A landscape with many valleys, sampled at points; each row gives a point and its height.
From any point a ball rolls to the lowest of the 2 points nearest to it. It stops when none of these is lower. Distance is the straight distance between rows; heights are no part of it.
nozab: [  6   5  10   1 -11   5   7  -7 -17   7   2   7  -4   4 -21   4  -3 -11
 -12   1]  h=426
Pim: [-16  -4  -1  21   0  11 -11   4  -9  22  -7   6   1   0  11  -4  17  -1
   6   6]  h=363
lov: [ -1   8  -1 -13   1  -1  23  -1  -1 -22   9  -5   8  -5   6   0 -39  -7
  -2   1]  h=780
belas: [ -6  10 -15  -7  12  -6  13   2   6 -14  17  -4  11   6   5  -7 -14   0
 -18  -6]  h=277
vila: [  6 -11   4  15   7  15 -10  -2  -5   8 -17  -1  11   0   9  -9  15 -14
 -12   3]  h=710
niv: [  3   2   0 -24  -4 -20   4 -23   2 -10  10  -2  -4   7 -14   5 -16  -2
   6  14]  h=331
Vona: [ 13  -1   3 -23   4 -21   9 -19   4 -12  14 -13  -2   0   0   6 -18  -7
  -5   2]  h=278
fozip: [ -1 -18  10   9 -11   4  -8  12 -26  15  -2   4  -4  12  13   4  22   2
  -4  11]  h=243
Dipo: [ 11  11   3  -9  -3  -1   7  10  10 -17   5  -1  11 -11 -16  -3 -21  -2
  -5 -15]  h=453
muni: [ -3   0  -3 -13  -4 -27   2 -23   5  -4  11 -13 -22   1 -18   5  -8   5
   9   2]  h=383
guro: [11  0  1  2 16  9 -6  5 -6 -2 -3 12 -7  4 -8  0 20 -8 -1  4]  h=660
zisaz: [ -3  15   4  -4  13   3   3  -2   5   4  -9   6   1   7   2  -5 -13 -17
 -10   0]  h=725
gibod: [ -4  10  14  -3  -9  15  15  22   2 -20   7  11  17  -2  -8  -5 -19  -8
   2 -18]  h=499
Teb: [ -9  14 -17  10   3 -12  -7 -10  -2   2   0  -4   0   2  -1  -2  10  17
  22  14]  h=27
mol: [ -5   4   4  -1  -9  22  -4  21  -7   8 -10   3  -6  -7  23   9  12  34
  22  -9]  h=577
Gobig: [  6   8  -2  -4   7 -11   0  -6  14   0   0  21  -2  -7 -17   2   6  -5
   3 -11]  h=656
rufe: [  8  -5 -14  -5   6 -15  -2 -13   1 -16  10 -31  -9   0   5   0   8  13
  -2  11]  h=253
kivu: [ -9   3 -15   6   7 -21  -9 -17   7  -7 -10   1  -2  -1  -6  -3  -3   9
  16  10]  h=107
sopo: [  6   1   8  -4   8   7   4  13  10   2  -8  11  11   0  13  -4 -13 -18
 -21  -6]  h=711
Taz: [  8   6  -4   8 -10   9  -9  -7   0   5   0  -9  -2  -1  -8   0  10   9
  -7   7]  h=347
vilom: [ -5   3 -23  12  -2  -5  -3  -4   1   5   2 -20  -1 -11  12   5  11  32
  19   5]  h=136
rorag: [ -5  -3 -22   7   9 -21  -2 -21   7  -1   7  -8   6 -16   1  -7  -7   7
  10  14]  h=177
pafed: [ -3  -2 -20  -1   3 -11   0 -18   9   2   9  -7 -15 -24   5  -6   3  16
  20  19]  h=251
Kib: [-14  -5   4   8  -3  10 -17  21  -7  20  -3  -1  11  -1  -6 -21  14 -14
  -8   1]  h=447
voved: [  2   2  21  -9 -13   8  23   0  -7 -17   0  26  23   6   4   0  -7 -18
   0 -15]  h=709
nerag: [  5  -3  -8  12  18  -6 -11  -2  13  -3   9 -10   1  -1  -7   7   4   8
   5  -8]  h=287
Daku: [ 10  -9   4  13   0   3  -9 -13   0   7  -4  -1  -6   3  -9  18   2  11
  20   9]  h=41
dusev: [  7 -11  -1 -18  13 -23   5 -22   4 -16  21 -25  -9  -8   1  -3  -7  -3
  -1   5]  h=212
Raram: [ 11  -1   2   2  20  13   4   7 -12  -6   1  11   6  -4  -5  -1   3 -15
  -8   5]  h=676
Lado: [ -7 -23  20  13 -15   7 -10   6 -21  18  -1   0  -5   4  -4   0   2  -8
  -5   6]  h=174
rop: [ -2  18   0  -3   6  11  15 -15   7 -12  -3   8   5   1  -2 -11 -15 -13
  -6  -9]  h=741
Ler: [  7   1 -19  11   9  -3 -11   6   6   6   2 -13  25  -4  -2  -3   7  10
  -9  10]  h=184
salos: [  7  11   3 -11 -13  -3  37   1  -1 -28   0  12  12  -9   2  10 -16  -5
  11 -21]  h=713
nop: [ 14 -10 -15   7   4   6  -3  -1   4   2   6   2 -14 -10  10   9  12  18
  -2  16]  h=368
feke: [ -2   5  15  -7  -2  -2 -11   3   3  20 -12  16 -11   7  -3   6  17  -5
  13   5]  h=612
Mutev: [  3   6 -11  -6  -1  -8  31  -3   1 -25   4  -8  10 -23   6   0 -34  -4
   3 -12]  h=759
Mozu: [  3   9   1  -3  13  -7   4  23  -2   3  10  -5  23   3  -6   1 -15  -7
 -11  -8]  h=288
fone: [  2   4  -5  -8  -9  -8   2  -2  -7  -1  -8 -17  -9 -18  21  17  -2  37
  37  -5]  h=587
zonum: [  6   0  14  -8   1   4   9  -3   6  -6  -4  29  -1  -2 -12   3  -1 -18
  -4 -21]  h=674
vab: [ -9  -6  25  -4 -15   5  -5  -4  -5   3  -8  14   1  13 -12 -11   2 -23
  -7  -6]  h=565
lobu: [  0  10  -3  -7 -15 -11  -6  -4   3   7   0 -11 -24   3  -8  10   6  23
  16   5]  h=477
zem: [ -7  -1 -11   9  20  15 -13  17  11  10   7 -10   6  10   0  -2  17   6
  -6   1]  h=373
Revur: [ 10 -12 -15  -7   1  -5  -1 -16  13  -4  12   4 -19 -10   6   5   0  14
   5  15]  h=321
lal: [  4   2   1   0   8   7   4  21  -3  12   7  -8  23   4  -2  -1   4 -12
 -25 -13]  h=326
tav: [  3   8  -3  -3   2   1   5 -28  11  -9  -6  -1  -4  -6 -14  -5 -14  -7
   0   0]  h=760
deta: [  5   4  21 -12   0  -3   9   8  -5 -15 -12  20  24   8   5  -3  -8 -21
  -4  -8]  h=722
zoda: [ -4  -5  14  -6  -4   8  -4 -14   7   8  -8   9 -14  18   1  11  -6  -6
  -6  10]  h=616
Vur: [  9   7  -7   4  11  -1  -3   7   0   7  11  -8  19  -6 -10  -2 -13  -2
  -7   9]  h=240
Mogi: [ -3  10  -6  -2   0 -12  -2  -8   5   7   6 -19 -23  -1 -18   1  -3  10
   3   1]  h=432
deka: [  6  -3   1   3   6   0  -4  15   5  14  -7   2 -19   0   0  11   8  -2
 -15 -10]  h=671
fide: [ -7   5  -9  -2  -5  18  -3   6   3  -8  -5  -8 -19  -5  23   7   5  41
  24  -6]  h=496
kek: [  4  13   2  -2 -15  -3  29   5   2 -15 -13   5  16 -15   1   3 -27 -10
   1 -15]  h=734
pafov: [  5  10  -2  -7   7  -5  -5  -4  10  10  -1  14 -12   1  -5   3  11   1
   9   5]  h=636
dinuz: [ -6 -15  11   5 -15   7 -11  16 -17   9  -2  -8  15   4  -2 -20  11 -21
 -22  -4]  h=409
pupob: [ -9  -9  14  -7  -8   7  11  22 -15   4  -2  14  12  -7   9 -22  -2 -31
 -18 -14]  h=480
dav: [ -4   1  18   0 -13  10   4  11  -7 -12  -4  12  17   0 -16 -18  -1 -19
  -8 -16]  h=538
ker: [  4   5  -1  -2   3 -11  -4   2 -17   1   1  -1  -5  23  -3   6  13   4
  -2  12]  h=233
savet: [ -6   9 -23   3  11  -1  -2   0  12   5   4 -18  -7  -1   7  -5   3  10
 -11   8]  h=376
Nutu: [  4 -10  11   5  11  15  -4  10  -7   1  -7   7  16   0   9 -13   0 -23
 -15   3]  h=693
tal: [  9  -9   3  -1 -11 -10  -6   4  10   3  -4  16  -9   5  -2  11   2   0
 -19   0]  h=653
zozo: [-19 -13   1   7   4  14 -15  28  -6  23   0 -15  14  10   1 -16  28  -6
  -8  -1]  h=481
rugu: [ -8   5 -14  13  -1   8  -6  16  -1  20 -12  -6   4  -4  15   1  27  17
   5  -2]  h=297
zano: [  2  -7   8  10  -6   8  -2   8 -10   2   6  -5  14   5  -6  -3   0  -7
 -28  -9]  h=364
fopuv: [  7   5   6  -9  -3  -1  23  -9  -5 -23   8  24  11   2  -8   8  -8  -8
  -4 -15]  h=692
bur: [-14  -9  25  -2 -13  16  17  19 -13 -15  -7  17  19  -3  11 -15 -15 -27
   8 -19]  h=531
Ridiz: [  1 -27  16  10  -5   1  -5   1 -14   3  -4  20  -3   4  -8   8   0 -12
  -6  -3]  h=100
vira: [  3 -15   6  18  10   0  -8   2  -7   5  -2   7  -3   4 -10  15  -5  -3
   1   3]  h=30
vez: [ 10   0   6   9 -13  10  -8  -5  -6  12 -10 -10  -6  -3   5  17   6  24
  28   8]  h=170
zegoz: [-15  -9   8  14  -6   6 -14   6 -10  28 -10   5   4  -8   3 -20  25 -16
   8  -1]  h=408
derov: [-13   2 -11  -1  19 -17   3 -10   9  -7   7   2  -9  -6 -10  -2 -19  -3
  12  -3]  h=185
zila: [ 10   5   5   3  -6   6   1 -13  -4   0   9  -5   3   9 -11   4   1  -3
 -16   1]  h=391
Gufi: [ -8   5 -10  -2  17 -12   4  -1  10 -17  12 -16   0   0  -5  -5 -21  -2
  -8  -7]  h=242
mizim: [ -5   3 -18  -1  14 -12   0  -2  11   4   8 -23 -22 -11  -5   0  -4   8
  -3  -1]  h=413
zonim: [  2   5   4 -21 -10  -2  10 -14   6 -11   7  15   4  10 -12   4 -26  -8
  -3   9]  h=377
bup: [-12  -6   7   8  -8  17  -6  20  -6  19   0   7 -16   3  21   9  18  20
  16  -1]  h=632
dibis: [  7  -5   2  -8   3 -11  -2  -5   6  -8  -7   3 -15  11  -3  11  -8  -2
 -10   3]  h=637
zoz: [ -6   4 -10   3   8 -11   1  -3  11  -3  12  12   7  10   4  -3  -5   2
 -10   2]  h=310
lafum: [  1   5 -19  10   6  13  -7   6   2   4  -8 -28   0 -11  12   4  19  27
  14   1]  h=215
teni: [  7  -2 -11   8   3 -16 -17   1  16   0  10  -3   8  -1   0   3   8  18
   2   3]  h=241
Kel: [ 10   7   9 -15  -9 -14   7   0  13 -19   4   7  13   5  -7   3 -25  -4
  -4  -7]  h=416
sos: [  9   1  -3  -1   9  -2  -2 -29  10  -5  -6 -14 -10  -5 -11   7  -7  -1
  13   5]  h=779
per: [ -9 -20  13  -8 -12  12  -7  13 -11  13   9   4  11  -1   7 -32   8 -29
 -14  -5]  h=446
mufe: [ 14   1  -5  -2   9 -19  -1 -17  -9  -6   1 -10  -4  11   0  10   8   6
   6  12]  h=189
vidab: [ -9   3 -10   9  14   4  -2   5   7   6   4  -1   2  12   9  -1   5   1
 -16   1]  h=341
mobi: [ -8   2 -10   5  -2   9  -9  -3   5  -8  -7  -6 -20   9  14   6   7  24
  15  10]  h=422
Duto: [ -9  -2  17   2 -11   7  -9  -7  -7  14 -16   9 -12  14  -1  -3  15 -10
   6   4]  h=590
lifun: [-17  -5  15   3 -10  18  15  14 -11  -5  -8   4  21  -6  13 -23  -8 -31
  -8 -25]  h=506
fesu: [ -5  -5 -12  -7  -5  -6  -6 -12  15  -7  -5   5 -23   2  10   6   5  20
  10  17]  h=372
sasoz: [  7   0   6   9 -18  17 -11   2  -9  10 -11  -6  -6  -2   1   4  17  14
  12  13]  h=272
divi: [  2   7 -12  -9 -12 -15   0   0  -6   0 -10 -12 -23  -9   9  11  10  28
  20   4]  h=520
duzok: [ -4  -1   3   5  -6   7  -3   2   1  18   5   7 -17  11  16  10  14  11
   0   6]  h=666

Where does a ball stop that starts at each point below?
gibod | dusev
zila | vira
bup | Revur
savet | Teb
zegoz | Teb
vila | Teb
